Each row is a point on a landscape with many peaks, with its height.
A climber steps from a point to the highest of its 5 nearest points, and stops where none of them is higher. Distance is the straight distance between rows; heights are no part of it.
z869: [ 24  14  12   6  38 -24 -13   2  10 -15   8  -1  41  -4 -42  -1   7 -17
 -33 -13 -17 -16   9   9  24 -14 -12 -18 -61  21 -29 -26   9 -22 -10]  (h 60.3)
z241: [ -3   4 -10 -10  27  40  -4   9 -18   9 -10  10  25  -7   7  24 -24 -11
 -33   9   8 -17   5   4  37  14  -8  -4 -96  25   7  -2  13   1  -5]  (h 28.8)
z999: [ -7   5  -9  -3   9  16   1   2  -5   9   4  10  24 -10  -3   9 -11 -13
 -16  -2  -4  -6   6   1  20   5 -13  -6 -70  26  -9  -5  10 -14  -6]  (h 60.6)
z251: [ -8  -3  17  29   5 -36  12  -8  39  -1  14  -7  10  11 -40 -33  19  -2
   6 -17  -2   2 -10   8 -17 -17  11 -11  58 -22   3  -3  12 -11  15]  (h 36.9)
z300: [ -4  -8 -20   6 -12  11   1 -10   1  10   2   0 -24   1  -2  -7  -4  10
  21  20   7   2   2 -14 -19   0   8   0  62 -19  22  15 -14  11   6]  (h 63.6)
z100: [  -7    7   12  -11   41   22   -9   25  -28   -7   -3    3   27  -11
  -17   32  -29   -2  -57    8   11  -22    3   12   34    6  -10  -10
 -105   28  -10  -15    3   -3  -16]  (h 50.5)
z749: [  3  -4 -27 -15 -16  39  10   3 -28   4 -25  22 -46 -13  57   2  -8   6
   8  18  14  12  -3 -15  -7  33  21  16  16 -13  44  24  -2  28  -2]  (h 43.4)
z108: [ -3  -9 -11  -2   0   5   1  -5  -3   7  -5   6 -20   3   1  -4  -4  11
  16  18  10   1   2  -5 -11   2   3   4  51 -20  22  10  -8  10   3]  (h 67.2)
z16: [  0 -10 -21  -2  -7  20  -1  -5 -16   7  -8   6 -29  -6  16  -4  -6   5
  20  22   9   9  -5  -9 -20   2   7   0  31 -18  32  16 -13  12   5]  (h 75.3)
z779: [ -6  -3  -8 -28  -5  33 -15  17 -34   8  -7  12 -20  -5  47  23  -5  10
  -7  17   4  10   0 -11  -8  14  -5  19 -19   3  16  11  -7   7 -16]  (h 45.8)
z259: [ -9  -2 -19  16 -38   7   2 -19  19  10  14 -18 -22   6   0 -18   4  11
  31  16  -4   7  -1 -17 -32   4  14   3  82 -18  19  16 -16   9  17]  (h 80.3)
z992: [  3  -4 -20 -21 -12  37   3   4 -33   2 -21  18 -34 -18  59   4  -7   5
   6  23   9  19 -11 -15  -7  26  13  19  -8  -9  41  23  -2  18   0]  (h 36.5)
z270: [   2    6   19  -15   47   11  -17   23  -20  -21  -10   -5   37   -5
  -29   26  -21   -9  -59   -3   10  -20   -1   10   38   12  -11   -8
 -113   31  -21  -16    4   -5   -8]  (h 45.0)
z173: [-11  -3  21  18   7 -31   3   2   9  -8   5 -10  15  -2 -17  -8   3 -15
  11 -18   0   3 -10  14  -5 -25  -7  -4  -9   0 -25 -17  -7 -11   3]  (h 32.2)
z698: [-13   0 -12  12 -55  13   4 -18  21   4  11 -24 -25   6  18 -27  16  10
  31  13  -5  13  -7 -13 -32  19  22  10  95 -20  25  15  -9  13  20]  (h 38.6)
z688: [ -5  -2  -4 -35  -4  26 -18  13 -28   4 -10  12 -10  -2  36  17  -2   8
  -8  12   0   6   1  -6   2  16 -10  21 -21   4   6  10  -2   6 -13]  (h 49.4)
z265: [-11  -4  22  21   7 -34   5   1  11 -10   5 -12  16   1 -21 -10   4 -14
  13 -18   1   2 -10  17  -7 -29  -5  -4  -2  -1 -25 -18  -8 -11   5]  (h 36.8)
z792: [  6  14  10  -8  45   3 -14  17  -9 -12   0   3  37  -9 -36  13 -15 -13
 -52  -2   2 -18   7  10  33   3 -10  -7 -83  25 -17 -24  11 -14  -9]  (h 57.9)
z75: [ -5   1 -23 -36 -14  52  -7  18 -40  14 -10  11 -24 -13  60  24 -11   9
  -8  21   7  18  -4 -26  -6  21   2  22 -45  14  30  26  -5   5 -10]  (h 40.1)
z822: [  8   1   0 -24  -2   2 -10   7 -12  -1 -11   3 -10   9  25  10   3  10
   6   3   0   7   5  -1   2   8  -8   7 -22   0  -5   5   1   8  -4]  (h 51.4)
z306: [  9  -3   1 -12   6  -9   4  -5   1   1  -6   0 -12   7  -3  -6   2  13
  18   9   8   7  -2   6   2   3   0   6  32 -21  14   5   1   8   8]  (h 55.9)
z958: [  4   0  41  26  15 -50   3  -8  24 -24   3 -20  38   6 -49  -8  13 -16
   3 -28  -9  -7  -2  24  16 -40 -12 -10  25  -4 -41 -29  -3 -19   7]  (h 32.6)
z719: [  5  -2   3 -10  -3  -5  -4   6  -4   1  -7   2  -7  11  24  11   3  11
   2  -6   1   4   7  -1   3   3  -7   3 -25   2  -9   3   4   7  -6]  (h 51.9)
z728: [  6  12 -22 -18   8  40 -17  11 -23  11  -8  15  -1  12  22  26 -11  -3
 -25   4   6 -17  17 -11  19  17  -7   0 -74  26   1  12  13  11  -9]  (h 47.3)
z761: [ 18   2  26  15  17 -45  -6 -13  15 -23   6  -7  39  -4 -42  -1  12 -21
  -8 -25 -22 -14  -1  17  19 -26 -14 -18 -14  13 -47 -27   1 -21  -3]  (h 70.8)
z492: [ -1  11  -3   1  24   5  -2  12 -10   5  12  12  25 -12 -22  12 -15 -12
 -29  -1  -6 -14  10   6  16  -8 -10  -9 -66  25 -16 -17   5 -15 -17]  (h 61.0)
z653: [  3  -7 -27 -11 -15  35   7  -3 -25   3 -22  16 -36 -16  46  -4  -5   1
  13  16  11  13 -11 -13  -9  29  19  11  20 -16  42  24  -3  21   4]  (h 49.2)
z833: [  5   5 -35 -35 -23  53   6  19 -42   9 -20  28 -54 -11  79  13 -15  28
   1  31  15  12   6 -21  -7  39  18  24 -23  -2  41  32  -4  40  -9]  (h 25.5)
z715: [ -6   2   0  10 -26 -22  15 -26  37   8  21 -19  -6   5 -19 -20   6  17
  24   2 -13   1   1 -10 -23   3  11  10 103 -11   8   2  -9   0  17]  (h 42.9)
z21: [ -3  -6 -12 -22  -8  30  -9  12 -32   7  -9  12 -27 -10  51  13  -6   9
   2  22   4  14  -5 -12 -14  11   2  14 -16  -3  29  14 -11   8 -10]  (h 35.4)
z581: [ -4  -7  -1 -16   3  11  -7   5 -18   2 -12  11 -18  -3  22   6  -3   9
   8  22   5   6  -2   1  -5   6  -1  13  19 -16  17   6  -6  13  -4]  (h 74.1)
z806: [ -1  -4  13  19   6 -27  15  -2  24   0   5  -6  -7  11 -20 -13   9  10
  10 -15   8   3  -3  11  -9 -12   9 -14  38 -23   5   0  10  -2   8]  (h 45.4)
z143: [  0  -1 -21 -31 -15  47  -3  14 -35   6 -16  14 -28 -18  67  14  -9  13
  -3  24   8  21  -8 -20  -5  28   5  26 -36   5  36  26  -3  10  -6]  (h 42.6)
z895: [ -4   4 -11  -4  11  31  -1   5  -6  11  -4  16  20  -4   9  17  -9 -11
 -24  -1   3 -15  12  -3  26  11 -11   0 -68  23  -4   0  18  -2  -7]  (h 22.6)
z948: [ -3 -10 -12  -8   0  18  -6   3 -23   4 -12  10 -29  -7  30   4  -7   7
  13  27   9   9  -4  -5 -16   5   4   6  16 -16  31  10 -11  12  -3]  (h 58.0)
z321: [  9  15   7  -1  34  -8 -11   9  -4 -10   8  10  35 -10 -37   4  -3 -17
 -38  -6 -11 -17   9   8  24  -6 -11  -7 -56  25 -27 -26  10 -18 -14]  (h 49.5)
z849: [  1  -1 -23 -25 -17  46   6  11 -34   4 -22  22 -34 -18  73  10  -9  14
  -3  24  11  18  -7 -19  -1  34  14  28 -19  -4  39  25   2  21  -6]  (h 39.9)
z219: [ -6  -7  17  13   4 -23  11   3  13  -3  -6  -1  -1   7   3  -3   7   4
   5 -15  10   4  -4  13  -2  -7   3  -4   8 -14  -4  -5   7  -2  -1]  (h 46.5)
z512: [  1   0  38  31  19 -48   7  -5  29 -21   4 -25  36   9 -51 -14  13 -12
   4 -26  -8  -8  -2  23  11 -46  -7  -7  38 -12 -35 -28  -2 -19  10]  (h 48.0)
z25: [  0   1 -24 -31 -17  55   2  15 -36   6 -20  21 -33 -18  76  17  -8  16
  -9  24  10  19  -4 -23   0  38  11  31 -33   3  39  28   3  20  -7]  (h 38.2)
z368: [-10  -4   6   3  -2  -6   4  -2   3   0   3   7  19  -5   5   1   1 -13
  -4 -11  -3   1  -2   3   9   0 -12  -1 -37  15 -20  -8   8 -12  -4]  (h 65.5)
z576: [  3   2  -4 -11  -2   8  -6   7  -8   4  -5   8  -3   9  24  17   1   7
  -7  -7  -1  -3  14  -6   5   7  -8   4 -40  14 -13   7   7   3 -12]  (h 60.9)
z393: [-13   3  -6  18 -53   0   3 -23  27   4  17 -31 -24  10   9 -29  14  11
  37  16  -9  12  -4 -12 -39  10  18  12  97 -20  20  10 -14  10  23]  (h 40.9)
z456: [ -5  -6 -17  12 -23   7   3 -16  15  12  12 -10 -19   4  -5 -11   1  15
  25  17   0   4   2 -16 -26   1  10   1  79 -17  17  15 -17   9  13]  (h 49.6)
z898: [ -4  -4 -15 -29  -7  42 -10  16 -39  11  -7  10 -25 -11  56  20  -7  10
  -4  22   4  16  -4 -19 -10  15   0  17 -32   7  27  20  -9   6 -14]  (h 45.1)
z868: [ -6   3  -1   5   6  -7  -1   1  -3   4  11   7  21 -10  -9   4  -7 -15
  -7  -8  -9  -5   3   4   7 -10 -13  -5 -52  23 -25 -14   2 -16  -8]  (h 64.6)
z403: [ -8  -4  17  25   8 -30  14  -4  29  -1   6  -6   1  10 -29 -21  12   1
   6 -17   5   5  -7  11 -10 -16  10 -13  45 -22   2  -2  11  -7  10]  (h 36.3)
z853: [ -7   1  -5  -1   4   5   2   0   0   6   4   9  22  -9  -1   6  -5 -16
 -10  -5  -6  -3   3   1  15   3 -13  -4 -57  24 -17  -8  10 -11  -7]  (h 64.9)
z178: [  2  14   5   0  34   1  -8  14  -8  -3  10  12  32 -11 -31  10 -11 -15
 -40  -2  -8 -18  11   7  23  -5  -9  -7 -61  25 -23 -24   7 -17 -17]  (h 82.3)
z353: [  -4    5   -2   -9   32   32   -6   19  -24    4   -2    3   23   -9
   -6   26  -30   -4  -39   14    8  -17    5   10   33    5   -9  -14
 -109   27    3   -9    4   -4   -8]  (h 42.4)
z35: [-12  -5  20  26  10 -31  11  -1  29  -6   4 -10  12   6 -32 -26  14 -10
  12 -15   5   8 -12  15  -8 -22   4  -6  33 -19  -4  -7   7  -9  15]  (h 30.5)
z434: [ -8   1  31  35  23 -46   8   2  29 -13  11 -22  25  10 -49 -18  11 -10
  11 -17  -6  -6  -1  18  -6 -49  -3  -6  39 -13 -26 -24  -7 -13   8]  (h 43.0)
z229: [ 23   9  15  12  28 -37 -13  -7  15 -18  11  -1  42  -3 -43   0  12 -20
 -20 -19 -22 -18   5  14  23 -20 -13 -23 -45  20 -40 -27   7 -23 -10]  (h 73.4)
z349: [ -4   4 -11  -9  17  33  -2   7 -10   9  -3  11  24  -8  -1  17 -19 -13
 -27   7   3 -13   7   1  32  10 -11  -5 -85  27   1  -4  13  -5  -4]  (h 10.4)
z140: [ 18  -1  32  28  16 -58  -5 -18  28 -23   8 -15  40   3 -49   1  16 -19
  -5 -30 -17 -15  -1  22  16 -37 -17 -33 -15  11 -46 -30   2 -28  -5]  (h 30.0)
z814: [  9  -3   9  -3   2 -20   8   1   6  -2  -7  -6 -12  11   1  -4   5  13
  14  -2   8   8   1   9   0  -6   1  -5  10 -18   5   2   2   7   3]  (h 48.1)
z295: [ -2  -4  -5   6 -18 -13  14 -20  30   7  14  -9  -6   7 -22 -16   5  17
  20   5  -8   0  -1  -9 -15   5   9   3  90 -15   9   8  -7   2  16]  (h 47.9)
z141: [  8   4  -8 -28  -5  16 -14  10 -18   4  -5   5  -6  10  26  15   0   8
  -3  -1   0   1   9 -10   6  11 -11  11 -38  11  -8   9   6   7  -5]  (h 55.3)
z516: [ 13   0  35  20  14 -52  -1 -14  22 -24   4 -19  41   3 -47  -4  12 -20
   0 -30 -13  -9  -5  22  18 -36 -14 -17   8   2 -45 -27   0 -20   2]  (h 4.4)
z931: [ 11   0  -1   3  -5 -24  15 -15  24   6   8 -11  -7  10 -27 -20   7  16
  20  -2  -4   6  -3   0  -9  -3   9  -7  62 -18  12   9   1  -1  19]  (h 52.3)
z144: [-12   2  -2  20 -35 -18   9 -23  34   7  22 -23 -16   7  -6 -18   9  19
  30  12  -9   2   5 -13 -35   0  13  10 104 -14  10   4 -17   5  15]  (h 34.5)
z683: [  5  -1   9  -5   1 -13   3   4   1  -3 -10  -2 -10  11  16   6   4  14
  10  -4   6   6   2   8   1  -3  -1  -2  -7  -9  -3   3   2   6  -4]  (h 76.6)
z406: [ -2  -2  12  25   0 -32  17  -8  34   6  13  -7  -3  15 -32 -25  13   8
   7 -16  -2   2  -4   5 -17 -13  14 -17  59 -21   7   1  10  -7  11]  (h 36.2)
z443: [  8   1 -36 -26 -23  43  10  11 -37  10 -24  26 -59  -6  66   8 -16  23
  13  24  16  10   3 -17  -9  41  20  17   0  -9  45  29  -5  41  -7]  (h 37.0)
z127: [ -4   1  21  18  11 -34   1   2   3 -12   9  -4  21  -4 -25   3   1 -16
  -1 -18  -8 -11  -3  14   0 -31 -11  -4  -5  10 -41 -24  -9 -16  -8]  (h 53.4)
z166: [-10  -3  23  30  13 -38   7   0  29  -7  10 -17  16   9 -42 -30  12 -11
  16 -13  -1   5 -12  14 -11 -35   3  -6  32 -17  -9 -11  -1 -11  19]  (h 37.4)
z489: [ -9  -2   9   7   1 -16   5  -1   3  -1   5   0  17  -7  -6  -1   0 -16
   3 -14  -5   1  -7   8   4 -10 -12  -3 -34  15 -26 -12   1 -14  -4]  (h 54.5)
z247: [-12  -5  16  11   2 -23   5   0   8  -7   3  -2  15  -5  -7  -6   3 -14
   8 -16   0   5 -13  12  -2 -12  -9  -1 -18   5 -21 -14   1 -11   1]  (h 19.7)
z30: [  7  -4   7 -17  -2  -8  -2   2  -7  -2 -10  -2 -11   9  17   4   3  12
  13   4   5   8  -1   7   1   4  -5   8  -4  -9   3   4   0   9   1]  (h 48.9)
z288: [  0  -9 -17  -9  -6  22  -2   2 -27   5 -13   7 -32  -9  38   3  -7   5
  13  23   8  16  -8  -9 -17   9   7   6   5 -13  38  16 -10  12  -2]  (h 68.4)
z19: [ -3   7 -20 -43  -4  49 -23  17 -38  10  -8  17  -7   5  30  27  -8  -3
 -22   8   4  -1   5 -13  10  27 -10  18 -51  22   6  16   8   9 -10]  (h 50.4)
z65: [ 11  -3   5   3   2 -23  11  -4  14   1  -2  -8 -13  13 -13 -11   4  13
  16  -4   7   8  -1   8  -6  -9   5  -9  31 -21  10   8   5   4  10]  (h 49.7)
z811: [ -1  -7 -21 -14 -12  32   2  -1 -27   3 -19  12 -34 -14  46  -2  -7   3
  13  24   9  17 -10 -10 -12  21  11   9   4 -13  42  18  -6  15   2]  (h 68.9)
z666: [ -6  -5   6   2  -3  -3   2   4   4   1  -5   9   5   3  18  13   5  -1
  -5 -14   1   0   7   1   6   3  -8   3 -29   6 -16  -3  10  -2  -9]  (h 63.2)
z904: [  6  -2 -32 -17 -20  40  13   8 -30   8 -23  24 -54  -8  59   3 -13  14
  11  19  16   9   2 -16 -11  36  23  13  13 -10  43  26  -4  35  -6]  (h 41.2)
z642: [  5   1  -2   4 -16 -23  15 -22  32   6  15 -13  -4   9 -30 -20   6  16
  22   0 -10   4  -4  -5 -12   2  10   0  83 -15   9   6  -3  -2  22]  (h 49.8)
z423: [ -8  -1  25  29  14 -38   4   2  20  -9  10 -19  17   6 -35 -18   5 -13
  14 -17   1   3  -7  17 -11 -39  -2  -6  19  -8 -22 -18  -8 -11  11]  (h 35.3)
z262: [  8  10  14   6  22 -25  -6  -2   3 -11   8   8  34 -11 -33   3   3 -21
 -21 -14 -16 -15   4  10  20 -14 -13  -6 -28  19 -41 -25   4 -22 -13]  (h 69.8)
z753: [  1  -6 -33  -3 -32  39  11  -1 -10  12 -12   9 -46  -3  34  -5  -2   6
  17   5  16   8  -3 -18 -16  31  28   6  56 -17  36  26  -6  26   5]  (h 41.3)
z63: [ 23   4  24  23  23 -50 -10 -15  24 -17  14  -4  41   1 -45   1  16 -18
 -11 -26 -20 -18   5  19  17 -29 -16 -31 -32  15 -44 -27   5 -26 -11]  (h 71.4)
z640: [  3  -2   8  22  -6 -35  18 -14  35   6  20 -13  -7  16 -36 -25  13  13
  13 -15  -9   4  -2   2 -21 -12  16 -19  69 -19   6   5   5  -6  12]  (h 40.3)
z834: [ -6  -7 -24   6 -44  28   3 -15  10  10   5 -10 -29   1  19 -18   8   4
  23   7   4  11  -7 -16 -24  22  23   4  78 -20  27  24  -9  16  18]  (h 50.9)
z420: [ -6  -1  26  22  14 -35   3   3  10 -12   7  -9  22  -1 -27  -1   2 -15
   3 -21  -6 -10  -4  17  -2 -33  -9  -4   3   3 -38 -25 -10 -13  -5]  (h 42.8)
z589: [ -2  -8  -5 -18  -2  21 -11   9 -28   3 -10  12 -25  -5  38  11  -7   9
   5  22   6   9  -2  -6 -11   5  -1  14   2 -10  22  10 -11  10 -12]  (h 46.8)
z84: [ -7  -1  14  13   7 -26   3   2   2  -5   9  -2  18  -6 -14   2  -2 -16
   2 -15  -8  -5  -3   8  -2 -24 -12  -6 -22  15 -33 -20  -7 -14  -6]  (h 8.3)
z87: [ -8   0  21  36  15 -41   9  -3  35  -5  16 -21  19  12 -49 -36  16  -9
  17 -14  -7   2 -12  13 -18 -40   4  -8  44 -17 -11 -13  -2 -12  21]  (h 40.0)
z752: [ 14  13  11   3  29 -19 -10   2   1 -12  10   9  38 -10 -36   3   0 -21
 -31 -11 -15 -16   8  11  24  -9 -13  -8 -47  23 -33 -23  11 -21 -12]  (h 57.5)
z819: [ -2   9  10  -8  43  13 -11  21 -17 -10   0   4  31 -11 -28  21 -22  -9
 -55   3   8 -20   7  11  30   4  -8  -6 -89  27 -14 -22   7 -10 -13]  (h 55.2)
z942: [-13  -8  21  17   4 -28   8   1  14  -9  -2  -7  13  -1 -12 -14   8 -12
  11 -16   6   9 -13  17  -2 -15  -5   1   0  -6 -13 -12   3  -8   7]  (h 43.6)
z874: [  4  -4  -6  -1  -7 -12  12 -16  23   6   6  -5  -9   6 -23 -17   3  14
  20   6  -3   2  -2  -5  -8   4   7   2  74 -18  12  12  -2   2  17]  (h 54.9)
z85: [  8  -2   7  12   3 -26  15  -5  21   4   5  -8  -9  16 -21 -15   7  14
  14  -8   6   5  -3   6  -9 -11  11 -14  41 -20   8   6   4  -2   9]  (h 47.0)
z744: [  2  -6  -6  -2  -4  -6   7 -13  12   7   1   0  -8   5 -16 -11   1  14
  19  12   4   0  -1  -2  -4   5   7   4  65 -19  14  11  -2   5  10]  (h 60.2)
z54: [ -1  -8 -28   3 -22  23   3 -14  -5   9  -4  -3 -28  -3  12 -13  -2   0
  26  15   7   9  -9 -15 -22  10  13  -1  51 -19  30  20 -11  12  14]  (h 61.3)
z470: [  4  -4  12   6   5 -23  11   1  11  -1  -5  -5  -9  13  -3  -4   7  11
  12  -8  10   5   0  11  -3 -10   3  -9  17 -18   4   2   5   2   2]  (h 47.8)
z74: [ 11  -5  37  38  15 -67  -3 -20  36 -23  12 -17  40   6 -57   0  16 -16
  -5 -34 -14 -15   1  25  12 -42 -18 -37  -5   7 -47 -32   2 -26  -6]  (h 44.8)
z490: [  7  -7  44  41  12 -70   0 -19  41 -23  10 -21  40   8 -62  -1  16 -14
  -2 -36 -12 -15   0  26  12 -47 -17 -37   5   1 -46 -33   3 -26  -4]  (h 68.3)
z579: [ -1  -2  -1 -34  -3  15 -16  10 -23   0 -10   8  -9   3  30  10   1   7
   0  11   1   9   1  -2   4  14 -10  18 -14   0   2   7   0  10  -6]  (h 55.4)
z372: [  7  -3 -37 -13 -23  38  13   3 -26  13 -21  20 -55  -5  51   2 -11  13
  16  13  18   8   0 -17 -13  36  26   8  29 -15  41  27  -8  35  -2]  (h 42.5)
z525: [ -4   5  -8  -5  16  22  -1   6 -10  10   2  11  23 -10  -6  11 -15 -13
 -20   3  -3  -9   8   3  24   3 -11  -8 -79  26  -4  -7  11 -10  -6]  (h 39.8)
z986: [ -9  -1 -14 -38  -6  47 -19  20 -38  12  -7  17 -14  -2  43  28  -7   3
 -18  13   3   5   6 -19   0  19  -8  20 -36  15  12  17   2   5 -19]  (h 46.7)
z48: [  9  -3  -2  -6   2 -13   9  -9  12   4  -2  -4  -9   9 -17 -14   2  13
  21   8   5   6  -5   3   0   1   5   0  49 -19  14   9   2   3  14]  (h 54.4)
z775: [-16   7   3  17 -59   3   7 -16  26   3  10 -32 -34  11  23 -34  23  16
  35  11 -10  11  -1  -4 -40  20  30  13 115 -26  35   7  -3  18  12]  (h 34.2)
z584: [  3  -5   2 -27  -3   8 -10   7 -17  -3 -14   7 -10   3  26   9   2   9
   4   9   3   8  -1   2   2  11  -8  17  -6  -7   3   6  -2   8  -2]  (h 63.1)
z575: [ -7  -2 -10 -34  -5  39 -18  18 -36   8  -6  15 -15  -2  43  24  -4   6
 -14  14   3   7   2 -14  -3  18  -8  23 -26   9  10  13  -4   5 -18]  (h 47.1)
z484: [  4   6 -15 -37  -6  32 -21  12 -28   7  -9  10  -5   8  28  18  -3   2
 -10   4   0   2   8 -12   8  20 -13  14 -46  17  -1  12   5  10  -7]  (h 53.6)
z993: [  5   2   1   5 -21 -29  17 -24  37   7  21 -19  -2  11 -28 -25   7  17
  21  -6 -15   4  -5  -5 -16  -1  12  -5  89 -13   8   6  -2  -4  22]  (h 46.9)
z921: [ -4  10   0   4  18  -3  -2   9  -8   5  14  11  22 -12 -22   8 -12 -13
 -23  -3  -8 -13   9   4  12 -13  -9  -9 -55  27 -25 -18   4 -17 -18]  (h 61.2)
z963: [ -8  -2 -17   8 -50  25   4 -14  16   6   7 -17 -30   5  23 -20  17   8
  24   7  -2  10  -7 -15 -29  25  26   8  90 -19  27  20  -8  16  16]  (h 44.9)
z623: [ -2   5 -14  -6  14  39  -5   8 -14  11  -9  18  15   0  12  24 -12 -10
 -31   1   7 -17  15  -4  28  15  -9   1 -77  23  -1   2  20   3  -9]  (h 16.9)
z131: [ -9  -3 -18  12 -47  13   3 -18  17   6  12 -21 -23   5   8 -22  10   8
  29  13  -2  11  -6 -17 -31  12  16   4  84 -18  22  17 -12  10  23]  (h 51.1)
z330: [ -5  -3   3  -3  -3   3   0   3   1   4  -3  13   7   1  20  15   1   0
 -10 -11   1  -5  11  -2  10   7  -8   3 -37  13 -17   1  12  -2 -11]  (h 64.2)
z705: [ -1  -6 -30   3 -40  36  10  -6   0  10  -4  -1 -37  -1  30  -9   5   6
  19   2  10   8  -6 -18 -19  28  29   5  70 -18  32  26  -7  21   8]  (h 34.3)
z670: [  12   12   19   -9   50    0  -18   20   -7  -20   -7  -10   41   -2
  -35   17  -13  -11  -52   -9    4  -19    2   10   32    2  -12  -12
 -104   28  -19  -21    4   -8   -6]  (h 53.7)
z989: [  9  12 -18 -19   3  34 -16  10 -18  11  -7  13  -2  11  20  24  -6   0
 -18  -1   2 -12  16 -15  14  13  -8   1 -65  24  -4  10  13   9  -9]  (h 52.4)
z52: [ -2   1  33  22  16 -42   3  -1  14 -18   3 -11  27  -1 -36  -4   6 -17
   0 -24  -6 -11  -2  19   7 -38 -11  -4  19   3 -41 -28  -7 -16   1]  (h 41.0)
z128: [ -4  -5  18  20   7 -27  13   0  21  -4   0  -3  -1  10 -13 -11  10   3
   6 -15  10   7  -5  14  -6 -13   6  -8  25 -19   1  -4  10  -2   3]  (h 46.6)
z284: [ -6  11  -3  -4  29  19  -3  15 -18   7   6   6  23 -10 -17  18 -25  -8
 -35   8   2 -15   9   6  25  -2 -11 -13 -89  27  -3 -16   6 -12 -11]  (h 46.1)
z304: [-11  -2 -10  19 -40  -5   5 -23  28   6  19 -24 -20  10  -1 -18   7  18
  34  17  -7   4   2 -15 -37   1  12   5  93 -14  13   9 -20   7  17]  (h 36.7)
z812: [ -2  -9 -27   7 -33  22   2 -15   6   9   3  -9 -28   0   8 -17   3   4
  27  13   4  12  -9 -17 -22  12  15   1  65 -19  26  22 -13  12  19]  (h 51.2)
z613: [  1  -9 -27  -6 -17  31   4  -8 -19   5 -17  10 -33 -12  34  -6  -6  -3
  18  18  13  14  -9 -12 -13  20  16   6  26 -19  40  20  -6  18   7]  (h 59.1)
z684: [ -5  -6 -23   5 -43  32   5 -10   6   9   5  -8 -34   2  23 -17  11   7
  21   5   5  10  -7 -18 -25  25  27   6  78 -19  29  22  -8  17  15]  (h 62.4)
z539: [  9  -2  42  31  13 -61   3 -16  33 -26   6 -33  39  10 -60 -12  17 -15
   8 -34 -12  -4  -2  25  16 -47 -13 -23  22  -8 -39 -29  -1 -24  12]  (h 54.3)
z829: [  4  12  11  -8  42   7 -13  21 -14 -13   0   3  35 -12 -32  15 -16 -11
 -55   1   4 -17   4  10  32   3 -10  -6 -86  24 -15 -23   9 -11 -10]  (h 56.6)
z602: [  3   2  -8 -38  -5  25 -21  12 -26   4  -8   9  -5   6  30  17   0   5
  -6   7  -3   5   4  -8   7  16 -12  17 -34  11  -1  12   4   7  -7]  (h 52.0)
z661: [ -5  -5 -10  11 -20  -4   6 -18  23  11  14  -8 -13   5 -13 -12   4  19
  22  13  -3  -2   3 -14 -21   3  10   5  87 -14  11   9 -12   6  13]  (h 35.5)
z478: [  8   1  26  15  15 -41  -3  -7  11 -20   5  -3  36  -4 -35  -1   8 -21
  -6 -24 -15 -14   0  16  15 -27 -13  -7  -3  11 -48 -27  -1 -18  -7]  (h 70.3)
z199: [ -2   4 -11  -6   4  24  -7   6  -6  10  -6  17   9   4  20  21  -6  -2
 -20  -5   1 -11  16  -8  19  12 -11   1 -58  21  -9   4  14   1 -13]  (h 47.6)
z701: [  8   7 -14 -22  -2  23 -14   9 -18   8  -6  10  -3  11  23  21  -3   4
 -11  -2  -1  -4  14 -12  10  11 -11   5 -54  18  -8  11   9   7  -9]  (h 56.1)
z820: [ -1   8   7   7  20 -14  -2   6  -4   0  13  10  27 -10 -23   6  -7 -17
 -20  -8 -13 -13   8   6  10 -15 -13  -7 -40  25 -34 -20   1 -19 -17]  (h 60.5)
z967: [ 15   6  21  10  19 -37  -7  -7   9 -20   7   0  38  -6 -35   1   9 -22
 -12 -20 -21 -16   1  15  19 -20 -13  -9 -18  16 -47 -26   2 -21  -9]  (h 72.4)

For each start below, name the point where the climber stops.
z420 => z229
z127 => z229
z434 => z490
z516 => z229
z403 => z16
z35 => z16
z484 => z368
z728 => z368
z52 => z229
z295 => z16
z199 => z368
z989 => z368
z241 => z178

Call two points neighbours if one is among the 5 nearest of the other. Go from one point of each pair to the other, from neighbour to neighbour, staying as high as possible. Name the lowest point that can't be avoided.
z178, z368 => z921
z229, z490 => z74
z581, z811 => z288
z178, z16 => z141
z178, z229 => z820
